Each scene shows the same named points in several views. A view is turned or mirrored, and shifted as a whole, has a little noise and may leave points out.
In the rows, 128 means zero.

Scene 1
View 1
J_942: [121  83  91 161 114 136 106 203 133 125 159 100 133 162 102 118 102 136
 119 130  88  77 125 151  98]
J_675: [160  84 104 177 130 139 140 191 142 139 160 126 152 130 102 145 108 110
 141 157 103 110 141 131 121]
J_186: [132  93  80 192 127 133 123 227 171 153 178 111 177 180 100 174  92 108
 144 168  83  88 132 136 100]
J_742: [167  73 125 141 145 132 136 158 122 106 136 134 107  84 115  98  92 137
 120 131 110 113 139 149 138]
J_540: [140  85 114 160 182 134 130 234 155 146 153 120 113 157 112 153  83 136
 147 148  81  97 104 112 102]
J_306: [164  75 107 155 130 132 135 153 135 109 146 137 133  91 115 112  84 128
 120 141 113 109 155 161 136]
J_934: [126  84 102 164 112 141 112 214 122 139 161  95 131 178  95 122 132 135
 129 132  91  90 109 130  93]
J_893: [172  78 136 150 216 129 149 216 164 135 134 148  95 105 126 155  62 135
 155 155  92 118 109 101 126]
J_24: [132  80 114 159  98 148 112 191 101 126 158  92 128 161  92  93 148 138
 119 118 104  97 117 139 101]
J_230: [160  84 102 175 113 139 135 180 136 131 164 123 157 130 100 131 111 115
 131 151 110 113 146 144 120]
J_527: [117  88  97 168  96 146 105 217 115 140 165  81 137 193  90 116 142 132
 128 131  88  82 107 136  86]
J_125: [148  94  75 206  48 149 122 188 137 154 189 103 206 184  76 155 148  89
 133 166 108 105 154 146 105]
J_253: [183  69  96 155 136 117 146 122 147  92 141 161 141  40 126 114  46 120
 114 150 124 113 184 188 157]
J_73: [142  79 129 139 188 134 133 214 140 126 136 123  88 127 118 128  83 147
 137 135  90 102 104 116 113]
View 2
J_73: [137 186 112 154  85 107 130 155 110 154 106  91 129 126 120  53 183 137
 154 137 141 167 165 128 168]
J_230: [142 125 117 143  95 141 150 154 144 150 116 138 123 144 148 123 177 117
 155 148 102 151 140 149 141]
J_24: [118 115  85 145  80 133 149 191 126 147 112 110 130 115 140  97 183 113
 155 179 141 132 158 182  97]
J_186: [128 105 126 127 130 132 114 149 148 139 143 104  96 114 151  98 170 141
 183 121 109 140 161 137 132]
J_125: [131  43 122 111 126 153 143 160 172 138 143 151 105 120 165 150 166 117
 186 154  82 119 140 166  96]
J_893: [151 191 128 152  90 106 125 137 118 158 100 120 139 140 119  61 184 135
 155 134 121 180 145 111 190]
J_540: [132 154 125 135 114 105 110 147 121 148 128  88 115 112 127  55 181 151
 175 120 124 156 165 122 166]
J_742: [149 200  90 185  54 150 171 162 126 144  83 129 134 172 140 115 186  97
 113 159 132 175 145 151 149]
J_527: [113  96  93 132 104 128 131 185 130 146 131  91 112  99 146  90 176 130
 176 156 137 118 169 176  91]
J_942: [119 135  97 151 102 145 132 171 134 140 128  89 100 121 149 101 177 122
 155 139 134 135 175 163 109]
View 3
J_675: [120 135 109 106 129 105 110 113 163 112 165 100 140 128 117 105 157 146
  83 139 117 148 144 134 138]
J_125: [153 131 159  65 109 101  85 101 187 114 153  80 104  92 181 115 181 105
  51 139  69 142 145 167 120]
J_253: [138 120  23 140 139 117 148  24 172 153 188 168 124 151 108  89 175 119
 122 153 138 167 204  99 120]
J_24: [118 109 132  83 137 112 143 120 159 124 107  71 110 103 112 132 153 139
  77 126 119 133 122 106 140]
J_73: [102 140  76 133 141 111 138 125 142 114 168 111 160 150  66 107 137 176
 105 142 153 157 134 103 150]
J_934: [109 122 143  92 132 103 115 134 157 106 122  66 131 119 115 118 150 149
  81 124 116 138 119 130 142]
J_540: [ 99 156 119 125 128  98 100 148 145  95 176  91 170 154  92  97 135 178
  92 129 128 151 123 145 156]
J_527: [108 117 161  80 134  97 114 131 160 110 105  58 123 112 126 126 153 144
  77 115 109 130 112 132 144]
J_306: [132 123  64 122 138 114 142  73 164 133 168 129 124 134 106 107 162 132
 102 146 132 155 168 104 130]
J_186: [124 149 155 107 117  87  62 118 168  94 172  90 150 143 147  94 155 147
  84 122  91 147 144 180 136]
J_942: [106 118 137 106 137  99 115 101 159 113 116  83 128 134 116 109 153 146
  98 113 120 139 142 127 142]
J_742: [122 121  53 123 138 122 161  85 156 139 166 128 129 131  89 112 152 145
 103 149 147 157 152  88 135]
J_893: [113 153  68 141 132 112 124 134 146 107 205 121 168 151  72  98 138 177
  96 150 149 162 138 122 148]
View 4
J_893: [156  79 128 103 127 111 121 163 131  97 156 179 148 155 170 132 129 115
 145 158 175 162 143 125 150]
J_675: [102  97 118 138 117 118 161 153 114 111 151 160 132 151 134 168 119 107
 106 148 142 133 141 129 148]
J_742: [126  78 127 138 119 115 133 165 139 128 112 158 150 177 164 153 171 123
 141 101 169 147 136 110 184]
J_73: [150  88 113  98 126  99 110 140 161 107 157 172 165 160 163 128 144 104
 121 152 172 159 123 120 136]
J_24: [ 95 103  91 145 120  86 151 115 169 125 131 129 155 173 123 150 163  90
  63 115 133 113 108 126 151]
J_230: [ 96  96 120 148 118 119 162 150 117 122 140 151 133 160 133 168 129 109
 104 126 134 129 136 126 158]
J_942: [ 95 105 108 123 120  98 131 119 167 143 157 148 160 157 124 167 130  95
  71 116 136 140 118 112 131]
J_125: [ 50 119 102 169 113 116 201 130 105 126 158 133 115 144  85 196  93  89
  51 143  95 100 136 137 137]
J_934: [ 98 108  95 132 118  88 148 109 169 119 158 144 153 153 120 155 132  85
  60 137 131 125 112 132 127]
J_306: [106  86 132 147 118 127 142 169 120 139 126 157 139 171 157 165 154 126
 132  98 154 149 139 105 175]
J_253: [101  76 160 154 112 151 134 199  91 168 111 168 132 175 174 185 154 150
 174  75 163 165 154  87 200]

Which points are out of place in each view (at most two, in the order of its rows)? Write none if all are in place.
view 1 | J_893
view 2 | J_186, J_742
view 3 | J_675, J_73
view 4 | none

Scene 2
View 1
J_677: [ 99 102 100  91  90 130 149 143 163 151  99 137 143 147 124 123  97 123
  96 116 105  90 136 131 134]
J_632: [114 118 116  68 117 121 113 119 174  62 100 169 191 147 118 138 170 143
 116  93 159  99 177 138 158]
J_634: [113 105 123  88 109 121 174 155 142 181 118 138  96 119 144 153 104 125
  81 159  78 140 141 107 111]
J_365: [145 123 121  62 141 116 156 149 154 165 132 170  80 112 159 152 138 116
  84 166 125 194 165  99  96]
J_665: [117 113 122  74 115 122 130 131 159 103 108 158 157 135 130 147 149 139
 105 121 132 121 165 122 139]
J_351: [118 119 123  72 115 124 123 127 160  99 110 156 161 139 132 149 149 137
 110 120 143 128 162 124 142]
J_272: [139 117 117  60 148 110 155 145 166 130 128 189  98 109 145 144 164 123
  86 137 130 158 186 118 108]
J_207: [ 94 109 105  85  84 134 121 129 162 121  91 129 184 162 117 133 111 134
 111 103 127  83 133 130 153]
J_131: [117  99 124  87 132 103 191 160 161 152 123 177  89  95 133 140 142 122
  73 138  75 113 181 126 112]
J_432: [112 102 119  85 121 109 162 146 162 125 113 170 127 116 126 138 144 130
  91 122  98 103 175 131 130]
J_935: [116 106 112  79 125 111 163 143 170 122 112 177 123 117 124 130 148 125
  89 115 110  99 181 138 126]
J_683: [115 107  99  82 108 124 155 150 167 160 108 156 118 137 135 122 112 115
  87 124 112 113 151 125 120]
View 2
J_935: [107 161 136 119 116  68 166 162 136  99  96 183 121 149 139 139 108 119
 147 120  96 172 111  96 117]
J_634: [ 92 211 127  76 127  45 194 163 104 109  79 136 142 125 112 144 146  98
 174 118 109 137 116 125 148]
J_207: [116 152  98 163 113 115 151 192 141 123 105 154 123 140 105  89 150 156
 117 131 114 158 153 164 127]
J_432: [109 161 132 116 114  68 167 166 139 106 100 175 121 140 131 147 117 114
 151 122  98 170 115  99 116]
J_131: [ 99 189 145  88 116  41 190 153 118  89  87 170 129 142 130 164 114  98
 177 121  87 165  97  80 125]
J_683: [ 98 190 124 114 125  68 179 167 113 101  85 158 136 153 123 112 125 131
 149 121 100 157 119 124 138]
J_365: [ 94 188 147  41 165  25 185 150 111 123  51 156 152 128 155 135  97  82
 139 105 126 136 104 107 153]
J_632: [129  97 120 155 129 102 127 178 180 133 106 193 112 135 144 120 103 130
  92 124 121 178 139 125  99]
J_677: [103 186 111 137 111  89 170 179 119 105  96 150 131 146 103 108 150 140
 150 126 102 156 135 141 133]
J_351: [120 128 121 120 140  83 148 172 160 134  90 171 125 126 137 128 114 113
 111 120 125 158 136 129 120]
J_665: [117 137 125 118 133  80 152 172 154 129  93 173 122 128 135 133 116 113
 121 122 119 161 132 123 117]
J_272: [104 159 152  73 151  39 168 151 132 114  70 182 133 138 165 142  83  97
 131 110 113 160 103  88 129]
View 3
J_432: [135 135 143 128 134 162 145 125 121 114 160 161 106  98 158 112 176 141
  71 139 130 134 158 100 113]
J_207: [164 123 187 151 107 143 131 164 122 123 162 159 100 148 107 102 109 115
  88 120 124 133 163  92 124]
J_634: [130 169 135 132 124 122 172 151  73 103 158 158 102 109 137 142 222 121
  72 154 152 152 194  77 124]
J_665: [146 133 149 136 126 148 133 132 134 135 140 158 111 102 141 107 140 133
 112 146 131 124 156 110 125]
J_677: [147 136 175 145 116 137 152 151 100 106 169 158 100 143 118 116 150 114
  56 123 138 148 174  83 121]
J_935: [130 131 142 126 139 160 146 111 123 111 160 159 109  97 162 107 167 141
  63 137 137 135 154 103 115]
J_683: [130 145 145 137 135 127 159 127 103 115 153 155 110 114 136 122 170 119
  70 136 156 149 169  95 127]
J_632: [157 109 156 138 129 165 112 122 165 147 138 157 116 110 138  89  89 138
 121 132 117 114 133 123 123]
J_365: [107 175 102 128 156 101 175 113  93 128 124 151 124  76 153 142 215 120
 105 169 184 149 177 104 136]
J_351: [147 132 146 140 129 141 131 134 136 139 136 158 113 106 133 109 128 128
 125 146 134 122 155 113 128]
View 4
J_634: [ 98 124 175  96 153 140 128 114 113 148 151 120  74 102 186 124 105 119
 122  78 151 143 161  71 128]
J_272: [105 116 142  92 147 131 135  91 164 129 142 119 117  67 148 112 123 120
  96 129 131 106 121  84 110]
J_683: [103 137 136  92 143 156 121 132 114 147 146 114 100 129 171 140 114 128
  97  99 123 140 148  90 145]
J_131: [ 81 108 166 101 156 141 114 129 121 150 140  91 109  85 153 108 109 114
  79 105 168 127 130  66 144]
J_432: [ 97 121 137 112 134 150 112 145  99 146 142  93 127  98 140 122 120 126
  91 112 133 124 139  92 136]
J_207: [122 149 105 123 112 166 114 171  51 148 151 109 121 149 157 155 126 142
 116  97  83 146 175 126 138]
J_632: [131 131  83 132  98 155 115 162  68 136 143  98 169 106 108 137 142 141
 104 141  69 108 147 137 109]
J_935: [ 99 121 131 107 137 152 113 144 106 145 140  90 130 103 140 121 122 129
  80 121 127 122 129  93 141]
J_365: [108 120 160  83 152 122 145  72 171 126 145 135  91  69 167 116 117 114
 122 111 132 114 138  76 102]
J_665: [123 125 119 126 111 140 126 138  82 133 148 111 138  90 129 128 131 131
 121 124  95 112 157 118 100]
View 5
J_683: [174 126 122 110 117 125 151 139 143 117 103 123 129 157 112  93 139 124
  67 143  88 141 122 130 134]
J_634: [205 117 108 127 124 121 138 160 160 132  71 127 132 182 116  91 129 120
  37 161  93 104 102 146 132]
J_365: [191  93 122 125  66 121 121 178 182 177  80 144 113 147 130  76 119 121
  44 170 112 102 140 127 150]
J_207: [149 119 106 101 154 151 126 101 137  74 123 125 114 152 101 112 120 123
 126 118  81 155 111 134  95]
J_665: [161 100 131 130 130 143 119 128 166 124 106 138  94 135 107 117 105 124
 121 129 105 146 129 114 122]
J_351: [154  94 126 122 126 147 108 126 168 124 111 141  91 129 106 114 103 124
 128 128 104 145 133 116 118]
J_272: [179  98 149 139  86 123 135 162 179 175  94 145  98 128 116 100 117 124
  77 154 120 136 147 106 161]
J_632: [138  97 145 124 140 153 115 107 163 111 131 146  77 108  95 129  99 126
 164 109 106 178 143  99 117]
J_432: [181 119 147 142 143 126 148 135 160 131  99 132 106 152 103 119 124 125
  88 137 104 150 120 114 142]
J_935: [181 118 156 146 144 127 154 136 164 138 104 133  98 144 101 126 127 128
  99 132 110 159 125 104 147]
J_131: [210 127 154 153 134 112 168 157 165 155  82 127 117 166 112 112 135 122
  49 155 111 132 116 114 161]
J_677: [168 132 112 106 142 134 146 122 134  88 108 119 130 166 107 102 136 122
  82 135  79 144 110 139 113]

Which points are out of place in each view (at most two, in the order of its rows)? Write none if all are in place.
view 1 | none
view 2 | J_207
view 3 | J_683
view 4 | J_272, J_665
view 5 | J_935
